The views of a scene show one set of named points, each view turned or mirrored, shifted and resized as a whole, with a little noise and some points left out.
(in the rows, 128 means zero)

Scene 1
View 1
Tig: [162 132 182 126 117 145 115  97  93 118 142 146 147 150 121 129 109 122
 110  68 120 141 138 134  69 119 191 160 124 103 193 167  69 100 112 144
 115 132 102 168 155  71  94 166 149 110 106 136  91  99 182 158 147 111
 144 131  50 137 134 110 129 176 178 200 101 122 229  94]
Lifut: [180 115 146 148  92 140 118 145 122 162  98 125 144 156 146 122 113 110
 167 126 118 102  95 127 159 104 179 116 122 140 155 103 103 107 133 124
 154 133  78  75 148  92 134  98 104 102 163 121 140  84 113 107 145  99
 158 179 117 132  94 133 123 150 122 138 106 107 132 137]
Gulu: [192 114 171 169  91 141 119 158 141 163  84 128 140 143 135 109 119 109
 169 126 140  90  89 122 164 100 176 104 132 151 150 117  88 133 139 119
 148 134  89  53 144  99 135  85  92  77 193 134 125  96 129 107 149 103
 162 197 114 139  83 145 123 152 116 135  99 101 130 138]
medo: [174  99  99 136 105 143 109 158 124 179  78 109 154 178 178 142 139  98
 186 138 110  98  91 138 193 103 211 109 125 178 114  80 162 112 126 115
 151 147  80  41 131 130 136  72  78 101 158 114 168  97  78  79 136 100
 145 177 142 140  93 141 121 120 101 128 112 109  88 150]
guto: [155 120 152 125 135 155 105 119  97 141 116 129 160 167 149 135 139 119
 127  79 125 131 134 138  95 115 213 157 121 140 148 148 110 114 105 133
 120 146 113 131 142 106  95 146 118 104 107 140 108 119 151 135 142 110
 131 136  69 145 139 123 131 151 158 190 108 124 188 101]
Dabat: [168 127 153 127  92 136 125 109 101 129 135 141 145 149 127 121  97 118
 135  99  94 131 119 130 106 109 168 152 119 100 192 121  85  77 126 138
 136 129  78 138 165  69 112 140 144 127 121 116 123  72 142 141 148  94
 153 151  84 123 115 106 117 164 159 160 100 118 180 112]
daf: [151 101 105 104 145 158 104 129  87 159 108 121 167 190 178 154 160 109
 146  87 118 132 130 144 122 117 239 152 119 164 118 124 169 106  92 129
 121 154 106 112 124 135  96 134  98 112 100 127 139 124 117 115 139 114
 120 125  95 151 142 128 135 127 143 180 121 123 155 114]
buk: [202 121 169 174  62 128 128 156 148 160  97 132 132 131 120  97  91 110
 179 143 123  88  75 121 182  96 143  93 129 131 174  93  61 109 161 121
 161 122  65  49 159  73 156  73 107  90 206 124 133  62 120 101 147  94
 184 214 124 128  66 138 109 163 113 112  88  97 118 145]
zikel: [166 118 101 122  66 126 129 111 107 152 132 133 142 156 144 125  83 112
 165 144  58 122  90 128 162  95 150 142 109 107 188  64 108  42 150 131
 153 119  37  98 174  69 140 100 152 143 133  98 165  34  95 104 144  77
 164 170 131 110  87 100 103 158 130 117 105 111 121 139]
Zem: [164 124 174 131 130 151 106 115  96 132 123 141 157 159 140 131 127 120
 120  70 131 133 134 134  81 118 208 152 124 127 162 166  96 116 104 135
 117 143 113 149 148  92  95 158 124 101 112 138  97 113 165 147 146 114
 134 133  56 141 139 122 132 161 171 197 110 123 211  92]
Lutis: [175 114 173 153 121 153 108 151 124 157  88 128 156 153 146 116 141 112
 150  96 153 102 107 132 132 114 206 122 129 157 132 146 102 149 118 126
 136 144 112  81 132 112 113 116  84  70 167 144 109 125 142 125 142 118
 147 170  85 149 113 150 133 147 134 167 101 112 165 119]
Teru: [152 116 157 117 149 158 105 116  87 133 121 130 164 170 153 142 143 115
 119  60 132 136 140 138  85 121 229 160 129 141 149 164 121 120  93 133
 117 149 121 150 135 113  89 159 115 101  98 143 104 127 162 144 144 118
 125 123  52 149 148 125 137 150 167 207 112 126 208  93]
Foga: [154 115  96 105  91 133 122 103  90 142 140 130 150 171 156 146 102 111
 150 120  65 139 110 134 138 104 180 160 110 108 183  81 132  41 123 127
 139 128  58 124 168  81 121 126 151 151  99  99 162  54 102 116 141  87
 143 140 112 117 118  99 114 150 139 147 109 121 141 129]
pofom: [170 106 130 142 118 151 110 151 119 166  90 117 150 168 160 130 134 109
 167 117 128 107 102 138 160 107 207 119 129 165 126 110 132 124 123 124
 141 143  90  63 131 124 129  96  84  88 155 130 141 107 106  98 142 108
 144 169 112 148 109 141 129 135 121 152 107 110 126 136]
kuv: [163 104 110 123 118 145 115 133 100 158 105 120 154 177 167 144 131 107
 159 119 108 115 112 131 149 109 205 133 121 150 142  93 143  93 118 124
 140 145  87  91 140 111 122 111 110 117 129 118 152  90 103 107 139 101
 138 151 115 132 114 126 121 132 128 155 115 116 132 127]
lape: [172 111 125 135 108 143 115 140 114 159  99 123 153 166 159 130 131 107
 161 121 121 113 106 131 155 109 204 129 122 154 141 107 128 107 122 122
 141 137  86  80 138 111 121 101 103 104 143 123 139  91 110 107 142 101
 144 165 113 139 110 129 123 138 126 147 109 109 135 131]
Tid: [154 113 111 106 121 143 114 104  86 143 132 127 158 177 161 147 128 116
 135  90  92 143 128 138 108 111 204 163 117 124 159 114 137  70 111 134
 123 142  84 138 147  96  99 142 140 134  84 117 143  87 120 126 141  99
 130 128  84 133 132 106 128 145 155 172 112 127 167 111]
Relur: [177 108 109 138  83 133 122 143 120 167 103 119 142 162 154 124 106 109
 178 145  92 103  90 126 184  96 174 117 121 145 158  72 120  83 142 120
 156 128  61  59 152  94 142  81 114 112 161 109 167  63  87  91 147  89
 159 180 141 124  79 128 110 142 109 116 108 107 100 149]
View 2
Tig: [162 104 106 135 143 145 103 135 111 114 143 122 152 163 124 152 119 116
 115 109 110 118 150 152 110 128 151  79 153 117 129 139 153  79 115 134
 123 135 149 146 147  85 124 130 146  91 119 123 114  68 116 144 123 148
 115 151 135 131 125 130 125 100 122 146 143 112 140 113]
buk: [130 108 145 120 129 126 195 101 130 146 134 127 118  88 137 159 119  97
 123  93 123 137 123 147 125 180 136 138 136 128 149 149  76 109 155  85
 140 150 132 117 114 114 128 128 130 102 126 139 146 105 137  87 120 134
  99 122  96 129 115 111 111 139 102 155 104 113 153 120]
Relur: [133 115 138 115 117 111 168 100 143 163 126 139 107  93 118 147 121  99
 128 111 138 126 111 140 142 164 121 144 143 138 138 155 108 109 144 104
 144 138 141 126 125 113 118 129 120 129 126 139 151 130 138  89 114 135
  95 117 110 120 121 138 109 125 108 146 103  93 165 141]
kuv: [144 111 128 112 116 115 132 107 132 161 129 149 117 119 114 142 119 101
 127 126 133 118 116 136 137 148 128 137 147 124 131 150 142  94 125 120
 141 134 138 138 127 113 116 128 122 134 129 126 140 130 134 109 111 134
 107 124 128 115 134 150 117 123 117 142 122  94 164 143]
Lutis: [146 101 130 106 124 130 138 118 116 141 143 146 143 129 131 146 111 100
 117 127 110 128 137 147 113 162 153 130 144 104 142 134 132  83 120 104
 133 141 118 131 103 119 124 119 132 120 131 110 121 107 128 117 113 131
 125 129 125 119 147 131 132 147 114 150 129 116 149 124]
Tid: [154 109 113 127 126 122 104 120 127 143 130 142 124 144 111 141 121 111
 124 125 133 109 126 136 135 128 131 110 152 128 124 151 163  84 115 142
 136 130 151 145 148  96 116 132 129 124 125 127 134 109 128 131 114 142
 105 139 142 119 130 154 116  97 125 141 129  91 162 139]
Lifut: [137 109 136 113 124 120 160 106 133 153 133 138 119 109 124 153 119 102
 124 115 127 127 123 141 130 163 134 135 143 125 140 148 113  99 140 105
 137 140 134 127 120 116 121 128 127 118 126 129 141 115 133 104 116 135
 106 123 114 122 124 135 115 130 110 150 118 105 160 130]
Dabat: [151 108 118 139 138 135 127 121 123 129 136 123 131 136 122 152 123 111
 121 101 125 121 132 145 121 138 138  97 151 131 128 150 135  92 128 128
 130 137 151 141 148  90 123 132 134  98 120 136 132  87 124 125 121 144
 100 140 126 128 114 132 115  97 118 146 129 103 151 123]
pofom: [140 106 134 103 114 119 144 106 131 156 132 153 127 113 119 146 114  99
 123 130 126 123 124 139 131 161 138 145 143 114 140 143 131  89 126 108
 138 138 124 132 108 121 118 123 124 133 129 119 136 129 134 104 108 129
 116 119 125 114 142 143 126 140 114 147 123 103 160 138]
Gulu: [134 106 141 109 126 124 174 108 130 149 137 138 128 105 134 153 114 100
 121 113 118 133 130 146 121 174 144 143 141 116 148 139  99  96 139  93
 137 146 123 124 103 120 126 121 130 114 128 121 134 112 132  99 115 130
 111 122 110 122 134 124 122 148 104 153 117 116 154 125]
Foga: [146 113 118 136 123 117 130 111 137 150 122 131 107 122 108 144 129 110
 129 106 144 116 113 135 144 131 119 111 151 144 125 163 139 102 130 138
 142 132 162 142 158  93 115 134 122 119 122 145 145 115 131 118 118 145
  89 131 130 124 112 151 103  83 119 141 119  83 167 141]
lape: [141 108 131 110 118 119 143 109 132 153 130 146 124 115 121 146 116 102
 126 127 130 123 121 138 131 155 132 137 143 122 135 147 133  92 127 111
 140 138 131 132 119 114 119 126 122 129 129 124 137 123 134 107 112 134
 109 121 125 115 136 141 120 128 115 146 120 101 161 137]
daf: [153 104 118 104 111 120  98 116 128 154 132 157 130 140 110 139 117 104
 124 146 128 108 124 133 132 136 137 130 150 110 127 141 171  77 104 132
 139 131 133 144 121 115 115 127 123 141 131 109 129 129 134 126 108 133
 118 130 149 110 148 161 128 122 126 138 136  95 164 143]
View 3
zikel: [ 99 104 168 181  96  98 135 107 102 161 159 179 109 113 170 121 117  97
 142 110  98 114 119  77 119 164 114 145 165 137 123 125  95 110 162 117
 102 117  88 125 140 126 144 156  94 114 154 112  32 146 106 143 125 152
  72  97 116  83 136 188 134 110 125 139 106 155 113 113]
buk: [118 121 170 168 115 105 114 152  97 145 159 193 155  92 177 147 124 156
 126 123 111 132  69  92 119 136 110 164 155 138 154 110 109 151 187 112
  76 117 123 142 160  89 138 158 125 130 138 155  16 100 118 130  89 137
  52  85 129  55 143 218 103 129 114 109 111 149 125 149]
Tig: [151  90 127 129 141 124 206 163 134 149 176 134  95  98 157 134  91 126
 114 141  99 120 153 179 147 158 105 167 179  60 159 140  95 131 145  98
  93 158 144  93 105 120 175 193  85 144 111 150  96 137 137 181 113 123
  95 123 136 155 132 128 139 141  97 171 137 103 138 115]
medo: [112 127 149 167  95 109  91 160  91 109 126 166 146 134 141 103 140 114
 147 102 101 112  86 121 131  90  84 110 117 174 135  88 109 104 162 117
 130 132  75 134 162  66 124 155 110 117 128 119  60 152 108 158  90 169
  71 103 122  42 103 187 120 125 126 118 121 139 104 177]
Lutis: [149 118 133 140 131 126 140 192 112 114 147 148 144 111 149 127 122 149
 117 128 105 124  96 172 149  99  83 143 140 115 167 104 111 136 167 104
 105 149 126 117 140  67 148 179 109 147 108 157  79 123 126 170  78 137
  78 116 133  87 116 163 117 145 110 134 139 114 125 174]
Foga: [108 100 155 171  95 103 152 111 110 155 159 156  91 122 156 112 110  86
 143 110  90 107 138 110 125 159 109 132 167 126 123 127  89 100 144 112
 117 131  85 110 127 128 150 162  85 112 139 106  66 165 113 160 132 155
  85 108 117 109 124 158 145 111 119 156 112 141 114 109]
Zem: [152 100 123 131 134 129 180 184 126 129 160 131 111 109 148 128 105 131
 117 133 103 122 133 190 149 125  89 150 160  86 162 122 103 128 150 101
 107 162 133  99 116  95 159 193  94 148 105 151 101 136 134 181  98 134
  92 124 136 129 119 133 130 143 103 156 143 105 130 144]
daf: [136 110 126 146 110 126 147 171 112 111 137 127 113 138 128  93 122 100
 141 116  95 106 132 181 148  97  76 109 137 131 136 103 100  95 136 110
 144 159  87 101 130  83 146 176  90 127 110 119 112 169 125 191 105 163
  96 125 129 102  99 127 135 130 113 150 136 112 113 158]
Teru: [155 105 117 130 136 132 184 186 126 123 157 118 106 125 138 113 105 121
 122 131  99 116 146 204 157 118  86 138 158  86 155 124  99 113 139 104
 118 171 125  94 115  94 162 190  89 146 101 140 121 155 135 196 105 141
 101 130 134 137 105 114 141 139 103 166 143  99 129 140]
kuv: [120 113 144 157 105 116 130 155 104 122 140 152 121 128 143 106 120 106
 143 115  97 113 112 136 136 113  89 124 141 144 135 107  98 104 150 112
 123 138  86 117 139  92 141 166 100 121 127 117  73 158 117 166 104 160
  78 112 123  82 109 163 132 123 116 138 124 132 115 149]
guto: [145 100 124 131 129 129 177 174 126 129 156 129 109 118 143 115 105 123
 124 128 101 118 135 185 154 123  88 141 157  95 153 119 101 115 143 100
 119 158 119  99 116  94 161 190  94 142 109 139 109 149 130 185 104 139
  96 125 133 124 110 134 134 139 103 158 139 103 126 140]
Dabat: [132  98 144 153 122 115 177 145 120 157 174 151 101 104 164 133 101 120
 123 127  99 119 136 137 134 161 109 161 177  93 144 132  95 124 154 104
  97 139 120 106 118 126 162 178  92 132 130 135  67 138 124 162 117 138
  85 112 129 122 136 154 136 129 108 154 123 127 132 115]
pofom: [131 122 141 150 113 119 118 172 103 120 136 153 141 125 143 110 128 126
 131 117 102 119  95 149 140 100  86 127 133 142 149  95 105 119 160 112
 119 140  97 120 150  74 136 169 106 129 118 136  73 141 121 163  89 153
  74 108 129  68 110 172 120 132 117 128 128 129 113 166]
Relur: [108 117 164 174  94 107 109 136  93 135 145 174 134 120 158 118 127 114
 141 109 104 115  95  95 121 126  99 130 144 162 133 109 101 118 170 114
 112 122  87 132 156  91 133 154 107 115 142 121  38 140 110 145 101 156
  61  98 118  58 120 198 123 115 128 122 112 150 111 147]
Lifut: [127 113 153 162 112 113 126 154 103 135 155 168 137 110 158 125 123 131
 131 121 104 121  96 121 130 122  98 142 147 135 147 110 105 134 169 112
 101 130 108 127 147  87 139 166 109 130 132 137  52 131 114 152  97 145
  68 105 126  75 126 187 121 125 120 126 119 139 117 152]
View 4
lape: [168 137  89 124 129  89 142 129 131 132 122 142 140 122 141 150 131 121
 120 122 155 131 126 147 109 125 146 111 135 136  95 120 141 200 133 144
 132 141 132 108 118 104 107 144 118 122 145  99 130 125 163 144  96 122
 117 128 132  98 116 129 130 148 143 135 109 161 140 127]
Lutis: [153 154  89 106 126  89 127 131 140 149 101 158 134 111 137 147 132 144
 104 120 162 147 124 138 137 125 162 105 134 151 129 122 124 203 110 125
 114 108 136 120 119  90 122 142 118 105 159  74 110 143 167 146 105 108
 133 125 161 108 132 154 129 149 159 140 104 147 126 143]
pofom: [175 134  94 123 135  94 144 136 144 139 112 140 136 122 134 148 132 116
 118 126 159 125 132 157 116 129 154 108 136 140  99 113 146 201 123 135
 135 133 130 112 115 105  98 146 118 117 157  84 111 129 163 148  99 118
 113 130 136 102 113 133 127 156 140 139 109 162 137 128]
Gulu: [166 162  90 107 116  67 128 129 148 141 119 150 125 125 140 128 136 120
 109 115 173 120 104 112 139 121 170  99 137 144 124 110 121 206 124 128
 122 135 135 132 119  86 118 133 118  91 137  73 116 156 194 145 113 118
 143 123 140 100 117 157 126 155 151 155 112 134 132 129]
medo: [202 118 105 134 136  80 152 140 156 126 126 120 125 136 134 138 135  81
 136 128 159  92 130 160 107 137 151 101 132 138  84  88 166 199 135 142
 148 154 127 117 118 116  69 144 109 116 147  78 117 130 186 151  97 131
 105 136 100  89  84 123 115 168 118 146 112 164 149 110]
daf: [158 123  93 123 149 133 150 127 123 143  93 144 155 100 140 180 130 153
 114 137 141 172 165 200  89 139 138 135 137 136  82 146 164 197 109 141
 134 109 139  89 114 109 104 167 120 155 178 116 124  90 111 138  78 108
  93 126 166 112 134 102 141 139 154 104 103 190 130 149]
Relur: [182 146  82 131 121  59 143 118 135 113 149 139 140 141 143 134 132  96
 131 116 160 100  99 114 102 113 150 102 129 131  83  97 137 193 160 155
 139 171 132 114 118 111 101 133 119 118 118 112 139 129 190 146 107 144
 128 122 103  81  98 132 126 150 128 153 125 149 148 105]
Foga: [152 153  68 140 127  85 136  92  97 105 159 152 175 126 150 164 124 131
 133 116 145 151 106 128  71 108 114 138 139 118  51 135 139 182 169 170
 137 173 143  91 116 122 128 147 131 156 117 173 175  87 135 131  86 148
 120 115 124  90 126 103 142 120 141 124 132 166 142 115]
Tig: [ 97 185  56 102 123 114 115  97  90 141 103 190 177  87 154 186 120 208
  95 121 148 222 118 135 113 112 138 140 139 137 103 174 106 189 119 138
 105 105 154  93 114  87 176 155 141 146 150 152 150  94 106 133  88 104
 132 112 206 123 181 128 160 103 181 104 106 159 110 164]
guto: [135 152  76 111 135 123 133 116 112 145  96 167 159  93 142 178 125 172
 103 131 146 190 142 173 102 127 143 132 137 138  98 156 137 196 107 134
 122 101 147  93 113  97 139 156 127 144 169 123 128 100 114 135  82 107
 109 119 184 124 155 120 148 125 162 103 105 174 122 154]
Zem: [123 164  77 107 131 116 125 115 115 149  92 173 160  90 145 176 124 186
  96 123 153 198 140 161 121 123 148 132 138 140 108 159 125 192 106 134
 114  95 151 102 116  89 147 155 127 135 169 116 128 110 119 139  89 101
 122 118 190 123 163 127 145 121 174 110 100 164 121 158]
Lifut: [163 159  87 118 123  73 131 121 131 129 127 147 138 124 142 141 128 122
 118 119 163 125 109 119 118 117 151 106 137 135 101 114 130 198 140 144
 126 145 141 115 119 100 123 137 122 110 129 100 132 133 176 144 105 128
 135 121 127  99 117 140 127 148 143 145 120 148 137 121]
Tid: [140 142  74 129 135 110 139 104 102 126 125 154 172 108 142 180 126 155
 119 128 142 181 133 165  78 121 124 145 139 123  63 145 149 186 139 161
 132 140 146  84 111 114 129 160 131 161 146 156 152  80 112 135  81 124
 107 119 153 103 145  99 147 121 155 110 117 180 134 128]
zikel: [157 164  70 136 116  56 134  95 108 101 176 153 167 143 148 147 128 109
 132 109 157 130  84  93  86 102 129 121 136 116  60 117 124 182 184 170
 130 192 142  99 120 120 132 134 129 131  93 164 175 101 164 141 100 157
 136 110 103  81 115 124 137 127 140 151 136 149 150 105]
Teru: [128 151  79 112 138 136 132 120 109 151  90 166 161  83 144 185 126 187
 101 132 144 206 151 186 101 129 140 138 140 135  99 160 139 191 102 136
 117  90 144  88 115  95 138 166 130 147 175 126 126  98 100 136  78  97
 105 123 193 128 161 114 150 125 173  95  96 177 117 164]
buk: [164 183  77 112 107  42 123 113 142 122 144 156 131 137 145 117 130 108
 116 107 178 108  76  71 143 106 170  90 129 140 120  96 108 202 152 139
 115 159 139 131 123  87 131 121 121  88 107  86 127 162 216 149 125 132
 157 118 122  90 115 172 125 150 150 175 122 120 142 118]

Which points are out of place in each view (at most two, in the order of its rows)? Write none if all are in place.
view 1 -> Zem
view 2 -> none
view 3 -> none
view 4 -> Lutis, daf
